Each row is a point on a tangle of strands that fork, close into loops and nearly touch. The rows are in no order.
Points whose rows are less than 51.7 apart are linked; no others are. Some points are linked to none.
j_91: [14, 4, 16, 0, 18, -7, 10, -9, 7, -4, 18, 28, -10, 10, 14, -15, 39, -15, 7, -2, -12, -6, -7]
j_965: [-5, -19, -19, 16, -14, -1, 20, 4, -8, -23, 2, -6, -8, 2, -13, 1, 7, 1, -8, -3, 27, -21, -6]
j_586: [-4, 19, 31, 19, -1, 17, -28, -4, 15, 3, -10, 16, 11, -11, 3, -6, 32, -4, -1, -13, -9, 3, -4]
j_940: [2, 5, 13, 5, -9, 9, -18, 9, 16, -14, -18, 1, 3, -20, 7, -4, -6, -4, 1, -31, 3, -5, -19]
j_583: [2, 12, -18, 21, -4, 16, -17, 9, -7, 15, 11, -21, -1, 1, -20, 5, -4, 3, -12, 11, -1, 0, -2]
j_406: [0, -34, 12, 2, 18, -7, 17, 8, -3, -23, 5, 14, 6, -22, 18, -9, 23, -11, 21, 4, -4, -19, -14]
j_237: [-27, -25, 15, 8, 14, 3, -13, 2, 9, 11, -16, 0, 27, -32, 11, 7, 17, -3, 5, -2, 5, 0, -9]
j_460: [-4, -3, 16, -21, -11, -17, 34, -2, 0, -1, 16, 9, -17, 8, 6, -1, 14, 16, 2, 3, 11, -2, 26]
j_137: [-5, -15, 12, -6, 4, -34, 15, -22, -9, -11, -11, 11, 1, 16, 12, 1, 4, -12, -26, 0, -3, 26, 20]
j_985: [-9, 5, 16, 17, 7, -17, -12, -5, -5, 10, -4, 7, -8, 16, 7, -1, 9, -27, -18, 13, -27, 24, 12]
j_973: [-10, -14, 19, 1, -4, -11, 10, 5, -1, 1, 12, 3, -1, -2, 0, 2, 15, -2, -16, 10, -15, 13, 22]
j_528: [1, -28, -3, 10, 6, 3, 3, 2, -16, -25, 2, 18, 2, -3, 7, -5, 36, -6, 8, 14, -3, -15, -12]
j_313: [-12, -33, -5, 7, -15, 14, 14, 11, -7, -5, -8, -22, 9, 4, -13, 11, 2, 10, -32, -3, -2, 1, 0]
j_350: [-4, 31, 15, -7, -10, 12, -22, 3, 17, -7, -6, 12, 8, -14, 12, -6, 18, -3, 12, -22, -5, -3, -12]
j_338: [-12, -31, 4, -9, 13, -10, 6, 6, -3, -14, 4, 7, 7, -29, 13, -5, 15, -6, 11, 14, 3, 6, 5]
j_522: [-4, 22, -15, -5, 1, 0, -36, 8, 3, 11, 1, -16, -2, -10, 0, -6, -13, -11, 12, 23, 8, 13, -1]
j_781: [-6, 8, 13, -16, -21, 11, 5, 16, 21, 16, -5, -15, -16, 21, 2, 11, -25, -5, 14, 10, -22, 22, 18]
j_797: [14, 11, -15, -15, -22, 4, -30, 9, 14, 9, 8, -31, 6, 2, -9, -6, -16, 0, 0, 4, 22, 4, -34]
j_193: [7, -11, -2, 1, 12, 7, 4, 2, -18, -24, 7, 24, -4, 19, 0, -3, 27, 0, -3, 16, -9, -3, 0]
j_493: [11, 1, 1, 27, -8, 14, -21, 2, -1, -8, -10, 1, -6, -9, -9, -8, -11, -2, 7, 11, 27, 4, 8]
j_280: [-6, 8, 1, -28, 5, -17, 26, -11, -1, 19, 12, 0, -3, 20, 10, 15, -7, 10, -1, 0, -12, 2, 14]
j_410: [17, -2, -29, 2, 6, 19, -26, 16, -8, -13, 7, -4, 15, -10, 0, -1, -5, -6, 0, 2, -23, 21, -25]
j_735: [12, 12, 16, -8, -21, 27, -13, 14, 12, -15, -7, 3, -5, 11, 1, -9, 12, 7, 4, -8, 8, -14, -24]
j_567: [-2, 3, -8, -24, 15, -20, 17, 2, 7, 1, 7, -3, -3, -13, 8, 9, -28, 3, 19, -11, -10, 11, 0]
j_55: [9, 2, 22, -14, -5, 25, 10, 21, 11, 12, 3, -8, -8, 1, 1, -1, -10, 10, 32, 15, 9, -9, 8]
j_304: [-5, -12, 0, -26, 19, -13, 9, 11, -4, -3, 3, -5, 8, -21, 10, 1, -13, 8, 11, 11, -2, 6, 11]
j_536: [8, 5, -12, -23, -22, 19, -14, 22, 11, 17, 18, -31, 5, -1, -10, 1, -7, 11, 10, 9, 7, -8, -25]
j_707: [-32, 6, -15, 10, -16, -12, -14, 1, 5, 9, -8, 4, -1, -13, -11, 11, 17, 3, -21, -9, 28, -9, -9]
j_903: [-4, -10, -15, 2, -3, -10, -8, -10, 2, 14, -19, -40, 12, -14, -5, -5, -44, -1, -13, 2, 12, -3, -2]
j_693: [-5, 25, -11, -23, 6, 2, -4, 3, 3, 0, 7, 5, 3, -12, 13, -4, 7, 9, 32, -9, 4, -20, -23]
j_230: [13, -2, 18, -16, 1, 19, 12, 17, 4, -17, 13, 8, -13, 27, 1, 2, 14, 5, 1, -1, -28, 8, -11]
j_32: [20, -3, 1, -3, 27, 2, 18, -9, -3, 2, 11, 13, 5, 1, -2, 3, -17, 13, 15, -13, -24, 5, 5]
j_278: [5, 5, -35, -3, -6, 3, -19, -1, 1, -21, 15, -1, 10, -27, -5, -11, 12, 11, 28, 0, 23, -13, -27]
j_590: [-23, 1, -9, 14, -11, -15, 0, -2, 8, 5, -5, -6, -4, -17, -16, 4, -3, 4, -12, 2, 39, -10, 11]
j_924: [2, 10, 18, -20, 12, -35, 7, -16, 9, 8, -4, 18, -9, 17, 18, -4, -5, -22, 3, 0, -19, 16, 9]
j_910: [2, -16, 17, -24, -9, -15, 36, -5, -10, 1, 15, 1, -1, 14, 12, -5, 18, 26, -13, 10, -2, 5, 32]
j_83: [-9, -18, -8, -17, -8, -8, 21, 20, -13, -5, 10, -24, -10, -2, 5, 0, 4, 2, -6, 16, 2, -11, 2]
j_133: [-6, -8, 13, -12, 3, 4, -13, 22, 11, -6, -10, -6, 6, -21, 11, 1, -11, -7, 9, -1, -5, 6, -16]
j_484: [17, -2, 14, -20, 5, 4, 11, 3, -10, -19, 8, 20, -8, 38, 4, 3, 16, 4, -7, 12, -16, 7, 2]
j_222: [-17, 6, -21, 13, -5, 5, -25, 9, -8, -13, -6, -13, 2, 4, 3, -4, 16, -16, -7, 6, 14, -1, -25]
j_2: [5, 5, -28, 5, 5, 2, -29, -1, -8, -18, -11, 2, 17, -7, 0, -1, -4, -8, 0, -12, -14, 18, -26]
j_968: [-25, -17, -21, -3, 6, -19, -3, -5, -3, -12, -15, -7, 6, -9, 0, 9, -3, -5, -14, -1, 19, 3, -17]
j_245: [8, 8, -6, 0, -13, 11, 17, 5, -1, 18, 4, -35, -14, 5, -12, -1, -30, 5, 5, 6, 25, -13, 11]
j_324: [0, 9, 6, 11, 1, 14, -12, 9, 4, 10, 14, 16, -4, -12, -10, 6, 13, 12, 8, 1, -8, 5, 10]
j_206: [-4, 3, -29, 14, -24, -3, -5, 4, 12, 1, 12, -18, -7, -22, -23, 0, -12, 0, -6, -7, 33, -4, -2]
j_134: [3, 15, -8, 8, 10, -18, 10, -19, -8, 10, 15, 21, -5, 12, -13, 8, -1, 10, -9, -5, -6, 9, 18]
j_706: [-1, 8, 10, -1, -7, 2, 1, 11, 5, 14, -6, -10, -12, 4, 4, 0, -34, -13, 20, 7, -22, 27, 30]
j_377: [-6, 29, -6, 12, 9, -1, -24, 3, 6, 19, -9, -17, -3, -14, 5, -7, -26, -14, 23, 5, 6, 3, -3]
j_61: [22, 10, -30, -12, -2, 16, 4, 18, -9, -24, 23, -9, -17, 8, -4, -6, -2, -10, 23, -1, -6, -6, -22]
j_60: [9, 3, 3, 17, -21, 2, -4, 1, 17, -4, -5, 10, -19, -11, -22, -1, -22, 5, 4, -30, -11, 15, 14]
j_580: [-16, 14, 0, 6, -2, 11, -21, 14, -13, -10, -5, -8, 0, 11, 17, -7, 30, -22, 2, 20, 7, -11, -21]
j_4: [-7, -16, -20, 19, 0, -10, -6, -13, -8, -31, -4, 25, 0, 6, -8, 6, 23, -4, -10, -3, 17, 10, -6]
j_921: [4, 6, 9, 0, 8, -9, 0, -14, 13, 6, -18, -2, 0, -22, 0, -4, -32, 2, 9, -18, 15, -10, -1]
j_668: [-20, -26, 4, 7, 8, 1, -16, -3, -8, -14, -22, 7, 13, 1, 16, -6, 23, -21, 5, 21, 25, -7, -14]
j_494: [-5, 6, 4, 1, 28, -8, -18, -9, -9, -8, -11, 12, 8, 4, 22, -2, 5, -18, -1, -8, -10, 4, -20]
j_279: [18, 18, -16, -12, 4, 5, 13, -6, -9, -4, 4, 4, -8, 29, -8, 11, -13, 12, -6, -17, -8, -8, -16]
j_7: [-4, -15, 18, 18, -4, 5, 5, -14, 9, 6, -7, 21, 8, -2, -18, 6, 17, 22, -22, -6, 16, -9, 15]
j_904: [-26, -20, -9, 8, -14, 7, -14, 9, -1, 6, -12, -20, 7, 3, -9, 16, 2, -2, -37, 1, -12, 7, -7]
j_36: [17, -13, -1, -8, 4, 23, 4, 22, -1, -15, 14, 0, 2, -1, -9, 3, -1, 11, -1, -9, -35, 7, -12]
j_982: [-19, -19, -23, -1, -5, -10, 9, 13, -15, -6, 7, -23, 2, -12, -4, 11, -12, -3, -21, 9, -13, 28, 15]
j_988: [16, -4, 13, -10, 1, -8, 21, -7, 2, -11, 17, 36, -23, 20, 6, -8, 36, 2, 13, 5, -5, -18, -5]
j_420: [-13, -2, 15, 11, 8, -10, -15, -7, 10, 11, 7, 19, 3, -12, 3, 3, 21, -11, -9, -14, -29, 11, -2]
j_675: [-5, 9, 39, 16, -5, 17, -16, 5, 20, 20, 4, 15, -3, -19, -4, -4, 23, 6, 3, -7, -11, 1, 7]
j_518: [-9, -3, -43, 18, -8, 2, -21, -8, 4, -21, -2, -15, 9, -9, -10, -1, 7, -15, -3, -5, 30, 4, -32]
j_660: [-15, -30, -6, -3, 4, -3, -2, 3, -11, -22, -19, -6, 6, -8, 12, -7, 11, -13, 12, 17, 25, -19, -23]
j_854: [10, -4, 16, -21, 27, -8, 12, 2, 10, 15, 13, 14, 14, -4, 12, 6, -4, 3, 13, -13, -31, 6, -8]
j_23: [9, -2, -17, -11, 2, 1, -5, 5, -3, -5, 6, 7, 1, -7, -8, 0, -1, 26, 7, 11, 20, -8, 2]
j_618: [24, 0, -1, 14, -12, 6, 2, -11, 1, -10, -13, 4, -3, 4, -12, -7, -31, 8, -1, -12, 2, 11, 21]
j_698: [-7, 5, 30, -6, -17, -6, 5, -8, 19, 36, -18, 1, 1, 2, 5, 4, -25, -10, 5, -6, -25, 3, 19]
j_196: [8, 1, 17, -11, -5, -7, 9, -1, 9, 7, 0, 11, -1, -19, -3, 1, -15, 22, 19, 4, 16, 9, 34]
j_498: [2, -13, -6, -4, 12, -9, -2, -12, -3, 2, -24, -15, 13, -16, -3, 3, -38, 6, -10, -8, 0, -4, -1]
j_649: [-2, -9, 16, 24, 21, 7, 4, -17, 9, 0, -4, 21, 21, -17, 6, -2, 20, -8, 3, -24, 6, -12, -13]
j_651: [4, 13, -5, 6, 8, 5, 6, 2, -1, 21, -4, -23, -8, 1, -5, 1, -34, -3, 14, 6, 5, -1, 10]
j_118: [3, 2, 16, 11, 4, -4, -2, -1, -9, 12, -7, 0, -6, 9, 8, -1, -18, -23, -1, 10, -32, 24, 24]
j_775: [0, -13, 12, -18, 20, -26, 7, -11, -5, -12, -9, 14, 3, 10, 22, -3, -1, -9, -7, 8, -3, 17, 6]
j_820: [6, 13, 12, -7, -6, 1, 1, 2, 13, 17, 1, 9, -7, 3, -7, 10, -12, 17, 8, -6, -9, 8, 21]
j_557: [-24, 23, -16, 0, -6, -2, -23, 0, 3, 13, -3, -5, 12, -14, -7, 5, 23, 9, -11, -2, 27, -22, -21]
j_629: [16, -2, -25, -7, 6, 16, -5, 17, -4, -17, 15, -2, -2, -1, -11, -1, 0, 6, 6, -5, -15, 8, -16]
j_210: [10, 12, -14, 8, 21, 13, -21, -4, -18, -11, -6, -5, 1, 5, 9, -11, -1, -10, 19, 26, 22, -14, -14]
j_93: [23, 11, -19, -13, 7, 25, 10, 15, 6, -6, 18, -17, -10, 10, -1, 0, -19, -4, 38, 9, -5, -4, -13]
j_470: [0, -7, 9, 17, -8, -8, 13, -6, 14, -1, -1, 10, -7, -18, -15, 6, -10, 8, -10, -31, -12, 8, 15]
j_947: [10, -1, 19, 12, 22, -12, 18, -10, 4, 5, 1, 7, -9, -7, 8, -6, -12, -20, 6, -10, -5, 2, 15]
j_349: [15, -11, 23, -5, -3, 28, 18, 12, 4, 5, 10, 0, -1, 0, -7, -4, 1, 18, 17, 8, 2, -8, 21]
j_360: [7, -12, 14, 29, 9, 13, 10, -13, 4, 3, 8, 24, 6, -8, -14, -2, 20, 8, -5, -14, 5, -15, 7]
j_231: [-9, 24, -25, -4, -26, 1, -31, -1, 10, 0, 0, -18, 11, -12, -6, -5, 13, -2, -7, -15, 25, -14, -33]
j_252: [3, -4, 4, -4, -13, -24, 13, -22, -6, 0, -19, -1, 0, -1, 6, -8, -37, -4, -6, -14, -16, 17, 31]
j_16: [17, 11, -1, 18, 3, 27, -21, -2, -11, -15, -9, 3, 2, 7, 1, -12, 3, -7, 9, 12, 21, -8, -7]
j_861: [3, 23, -4, 0, -27, 21, -25, 21, 10, -14, 4, -18, -6, 9, 3, -14, 13, -15, 2, -16, 0, -6, -28]
j_190: [-16, -24, 15, -7, 3, 2, -16, 15, 8, 1, -21, -13, 20, -20, 9, 5, -5, -3, -10, 2, 0, 5, -12]
j_605: [-5, -9, -19, 2, -3, -14, -20, -1, -11, -32, -8, 16, -2, 4, -1, -2, 15, -2, -4, 18, 24, 15, 0]
j_233: [-4, 4, 15, 5, 11, -14, 1, -27, 7, 19, -13, 18, 11, 3, 1, 1, -5, 3, -19, -29, -4, -16, -5]
j_316: [-8, 9, -21, 8, 25, -10, -13, -8, -20, -3, -7, -11, 1, -3, 3, -8, -10, -11, 6, 33, 24, -2, -3]
j_288: [5, 0, -25, -15, -4, 0, -13, 5, 1, -14, 7, 14, 6, -15, -6, -6, 16, 30, 23, 15, 16, -20, -11]
j_281: [-13, 20, -6, -10, -1, 4, -10, 7, -3, 5, 2, -2, 4, -7, 5, 3, 17, 10, 5, 1, 13, -30, -21]
j_533: [1, -15, 5, 25, -18, 15, -2, 15, 1, -20, 6, 12, -13, -3, -21, -3, 25, 6, -7, 10, 4, 4, 14]
j_918: [4, -6, -20, 8, -17, -1, -6, -17, -5, 17, -22, -32, 12, 1, -22, 1, -39, 11, -26, 2, 14, -3, 10]
j_697: [-24, -19, -33, -7, 5, -12, -7, 9, -13, -9, 4, -6, 13, -3, -1, 10, 18, 5, -8, 14, 5, 0, -19]
j_218: [-25, -30, -27, -6, 10, -8, 2, 10, -17, 0, 1, -22, 21, -14, -3, 15, 0, 1, -17, 16, -8, 20, 1]
j_836: [-13, 25, -6, -7, -11, 12, -27, 6, -5, -6, -7, -4, 14, -2, 17, -12, 38, -7, 12, 13, 12, -32, -23]
j_21: [-3, -16, -39, 21, -11, -3, 10, -11, 1, -18, 0, -8, 2, -6, -18, 3, 3, 3, -7, -11, 37, -14, -30]
j_182: [19, 18, -8, -23, -25, 11, -30, 2, 12, -2, -3, -10, 7, -1, -6, -9, -5, 14, 18, 2, 29, -14, -29]
j_151: [-18, 19, 5, -23, -12, -6, -31, 21, 10, -2, 0, 9, -14, 5, 6, 3, 24, 4, -3, 11, -7, 11, -8]
j_569: [-6, -9, -20, -5, -10, -9, 4, 25, -7, -5, 13, -27, -10, -4, -7, 1, -13, -6, -13, 5, 0, 18, 5]
j_914: [10, -16, 4, 2, -15, 6, 26, 4, -7, -18, 0, -8, -14, 5, -2, -6, -4, 4, -12, -5, 20, -15, 10]
j_637: [6, 14, -7, -30, 11, 0, 15, -5, -5, 4, 12, 12, -4, 27, 5, 10, 4, 12, 9, -3, -4, -22, -19]
j_390: [-7, -7, -12, 46, 2, 12, -4, -17, -2, -14, -7, 20, 3, 3, -14, 7, 19, -8, -8, -12, 21, 3, -5]
j_403: [9, 25, -3, 5, 5, 18, -23, -2, -3, 19, -1, 8, 5, 20, -5, 9, -12, 1, 6, 3, -30, 8, -2]
j_650: [2, -4, -31, 6, 7, -8, -8, -14, -20, -19, -7, -2, 6, 0, -10, -5, -3, 2, -1, 30, 33, 2, 5]
j_801: [6, -5, 16, -16, -20, -4, 31, -2, -7, -14, -5, -19, -7, 1, 21, -12, -21, 9, 0, 2, 18, 11, 33]
j_65: [14, -16, 13, 2, -13, 18, 19, 12, 2, -17, -11, -12, -12, 12, -2, -1, -17, -2, -10, -15, 4, -7, -6]
j_930: [3, 23, -9, -8, -6, -11, -5, -11, -2, 6, -6, 15, -16, 38, -6, 11, -18, -2, -2, 8, -27, 25, 13]
j_828: [-4, -8, 18, 7, 15, 8, 9, 8, -9, 14, -11, -21, 4, 1, 14, 2, -18, -18, -8, -5, -6, -11, -7]
j_290: [7, -1, 28, 24, 8, 11, 18, -2, 4, 21, -7, -5, -6, 0, 2, -6, -17, -14, 5, -13, -1, -15, 12]
j_860: [16, -2, -1, -4, -13, -3, 3, -17, -11, -5, -18, -9, 0, 9, 0, -8, -40, 11, -2, 3, -1, 19, 30]
j_893: [-1, 12, 15, -3, 17, -30, -3, -25, 3, 23, -16, 16, -3, 16, 17, -4, -12, -26, -6, 0, -14, 4, 5]
j_147: [-11, 12, 26, 3, -2, -12, -13, -1, 8, 2, 7, 14, -15, 12, 2, 1, 28, -15, -20, 3, -28, 16, -2]
j_521: [1, -5, -11, -9, -3, -3, 5, -7, -6, 0, 0, 1, 10, 1, -11, 8, -4, 27, -18, 0, 12, -6, 6]
j_456: [10, -1, 24, 13, 0, -15, 27, -22, 2, 18, 5, -1, -6, 17, 10, -15, 8, -17, -14, 1, -18, 17, 41]
j_19: [-2, -10, 21, 23, -4, -13, 9, -14, 8, 11, 4, 13, -3, -3, -7, -4, 14, -6, -14, -1, -15, 17, 34]
j_263: [1, 35, -24, -10, -1, -5, -22, -3, 10, -6, 8, -1, 4, -24, -3, -8, 0, 6, 26, -10, 20, -13, -24]
j_409: [7, 19, -4, 10, 0, 31, -27, 9, -4, 25, 1, -13, 8, 7, -11, 7, -3, 8, 0, 7, -12, -6, -9]
j_455: [23, -2, 10, 5, 20, 6, 16, -4, -5, -11, 7, 15, -5, 16, 5, -4, -6, -9, 6, -15, -13, 0, 1]
j_447: [2, -21, 20, -18, -14, 9, 26, 6, -18, -4, 5, -6, 14, 5, 8, -1, 11, 30, -13, 17, -4, 4, 28]
j_529: [1, -3, 21, 0, 26, 6, 14, 1, -7, 16, 6, -6, 8, 0, 15, -3, 11, -12, 3, 1, -1, -26, -11]
j_963: [-5, -18, 2, 3, 4, -10, 2, -16, -11, 13, -22, -9, 17, -3, 0, 10, -27, 3, -25, -10, -22, 2, 5]
j_307: [-12, -34, -6, -16, 0, -4, 24, 11, -20, -3, 11, -8, 8, -4, 8, 3, 19, 11, -3, 20, -10, -21, -4]
j_239: [-23, -26, 5, 15, 22, 0, 4, -8, -4, 19, -11, -5, 25, -24, 1, 11, 5, -3, -4, 4, 9, -2, 3]
j_103: [-7, 25, -15, -11, -7, 7, -37, 21, 1, 2, 12, -6, 2, -9, 3, -3, 13, -5, 8, 14, -7, 16, -13]
j_754: [19, -1, 17, 5, 20, -1, 30, -15, -12, 13, 10, 4, 5, 20, 8, -13, 10, -3, -6, 11, 1, -2, 36]
j_89: [8, 6, -8, 17, -3, -3, 6, -18, -8, 18, 4, 7, 1, 8, -19, 9, -15, 17, -20, -9, -21, 1, 22]
j_446: [1, 29, -17, -6, -34, 10, -27, 13, 16, -12, 11, -18, -2, -9, 0, -16, 14, -10, 5, -15, 18, -8, -35]
j_816: [7, 2, 3, -6, -4, -10, -24, 2, 7, -15, -17, 15, -4, -7, -2, -2, -14, 0, 2, 2, 0, 24, 8]
j_373: [-16, 2, 0, 13, 13, -1, -12, -9, 1, 2, 7, 23, 17, -14, 4, 8, 27, 2, -5, -15, -1, -6, -12]
j_178: [6, 13, 10, -6, 10, -9, 17, -22, 8, 21, -7, 11, -1, 17, 4, 7, -6, 7, -6, -18, 8, -23, 2]
j_585: [13, 5, -2, -15, -10, 32, 10, 25, 8, 13, 13, -26, -1, 8, -7, 5, -20, 8, 24, 8, -1, -7, -7]
j_340: [3, 11, -16, 7, -13, -7, -9, -2, 17, 12, -3, -16, -8, -23, -16, -2, -28, 1, 4, -20, 16, -5, -1]
j_200: [-21, -16, 12, 23, 16, 3, 9, 0, -2, 23, 0, -10, 13, -17, -3, 1, 9, -3, -6, 19, 14, -10, 20]
j_835: [21, -1, -19, -12, -2, 6, 20, -1, -12, -12, 3, -12, -3, 21, -7, 3, -27, 10, -12, -9, -11, 10, 6]
j_77: [11, -7, -19, -19, -14, -7, -21, -1, 11, -21, -7, -9, 6, -10, -5, -12, -14, 7, 5, 3, 40, -9, -23]
j_434: [22, -20, 34, -10, 8, 11, 30, 0, -3, 1, 9, 7, -2, 11, 11, -10, 13, 3, 10, 14, -6, -6, 24]
j_358: [-4, -10, -11, -14, -3, -3, -15, -1, -2, -21, -20, -5, 10, -18, 6, -6, 2, 4, 10, 5, 31, -19, -28]
j_189: [1, -2, 20, -10, -23, -8, 18, -10, -4, 2, -6, -8, 0, -5, 9, -6, -8, 27, -5, 6, 18, 10, 45]
j_570: [1, 13, -2, -14, 15, -8, 13, 1, -7, 5, 13, 0, -13, 14, 6, 6, -1, -4, 8, 12, -1, -6, 4]
j_662: [-6, -19, -18, 0, -12, 7, 26, 4, -11, 4, 4, -26, 9, -2, -15, 11, -10, 23, -29, -11, 6, -3, 11]
j_488: [0, 12, 25, -5, 28, 7, 12, -2, 7, 26, 9, 1, 4, 10, 23, -1, 14, -16, 21, 7, -8, -20, -8]
j_537: [-13, -7, -7, 40, -12, 18, -2, 0, -3, -16, 3, 16, -8, -1, -19, 1, 40, -5, -3, -5, 16, -4, -6]
j_952: [25, -5, -13, 4, 2, 12, 18, 7, -6, -12, 0, -22, -10, 9, -2, -4, -35, -7, 4, -16, -5, 2, -5]
j_525: [19, 19, -5, 5, 3, -12, 16, -21, -5, 8, 6, 16, -14, 32, -3, 6, -11, -4, 2, 0, -20, 20, 30]
j_448: [-1, 33, 7, -6, 24, -1, 15, -7, 8, 16, 15, 7, -7, 12, 20, 4, 5, -17, 28, -12, -4, -18, -15]
j_780: [2, -5, 18, 16, -8, -22, 27, -14, 13, 11, 9, 16, -16, -3, -10, -2, 3, -6, -21, -29, -24, 12, 25]
j_948: [-17, -4, -9, 16, 9, 5, 1, 15, -15, 17, 16, -4, -1, -13, -9, 5, 20, 2, 4, 28, 13, -14, 14]
j_653: [0, -2, 10, 22, -4, 10, 3, 16, 9, -14, 26, 20, -21, -14, -15, -3, 30, -1, 3, -2, -12, 8, 9]
j_459: [-5, -7, 15, 0, -12, -33, 22, -27, -4, 0, -12, 2, -1, 5, 13, -5, -13, -3, -21, -14, -9, 21, 27]
j_157: [13, 21, -16, -5, -6, 4, -13, -8, 3, 14, -4, 8, -8, 27, -11, 11, -30, 2, 12, 5, -36, 18, 8]
j_497: [7, 21, 6, -17, 2, -4, 33, -27, 7, 20, -1, 2, -1, 33, 0, 14, -26, 19, 3, -9, -4, -8, 10]
j_246: [5, -11, 11, -8, -9, -8, 30, 2, -3, -9, 21, 19, -19, 8, 1, -3, 36, 11, 8, 10, -1, -25, 9]
j_175: [-11, 12, 4, -5, 6, -6, -4, 10, -15, -2, 0, -1, -13, 23, 16, -1, 9, -19, -2, 22, 4, -2, -3]
j_655: [-1, -3, 28, -18, 5, -3, 10, 12, 24, 12, 3, 8, -5, -7, 14, 5, -4, -1, 15, -14, -37, 14, 1]
j_877: [-13, -16, 11, 14, -8, -16, 6, -21, 4, 21, -23, 7, 14, -3, -5, 10, -14, 1, -31, -23, -13, -2, 3]
j_597: [-14, 23, 22, -20, -11, -8, -15, 9, 18, 9, 3, 12, -18, 18, 4, 13, 13, -5, -1, 7, -22, 20, -4]
j_844: [0, 16, 14, -6, -3, -1, -7, 7, 20, 15, 1, 10, -8, -7, -1, 9, -10, -1, 10, -23, -29, 10, -5]
j_823: [-13, -7, -22, 24, 3, 11, 1, 14, -14, 11, 14, -12, 3, -9, -17, 9, 11, 6, -11, 12, 0, -10, 5]
j_949: [3, -3, 15, 8, 26, -6, -7, -11, -1, -11, -1, 28, 6, 11, 19, -8, 34, -22, -9, 1, -10, 3, -12]
j_555: [8, 6, -10, 3, 17, -4, -14, -7, -14, -9, -16, 2, 7, 12, 10, 3, -18, -16, -6, -10, -19, 8, -18]

A piece is all that can be reached along the links. How many separate loops has the piece of each point below (a circle has one, a figure eight two, a Y none), and how many tips (points with one link)?
j_497 => loops 2, tips 3
j_406 => loops 0, tips 5
j_200 => loops 0, tips 4
j_7 => loops 0, tips 3
j_569 => loops 0, tips 2

A tip is a point with one link. Name the tips that can be reached along the links from each point below, in the order of the rows.
j_820 => j_493, j_801, j_89, j_448
j_252 => j_973, j_567, j_668, j_893, j_447
j_280 => j_735, j_904, j_918
j_218 => j_968, j_307
j_522 => j_781, j_245, j_7
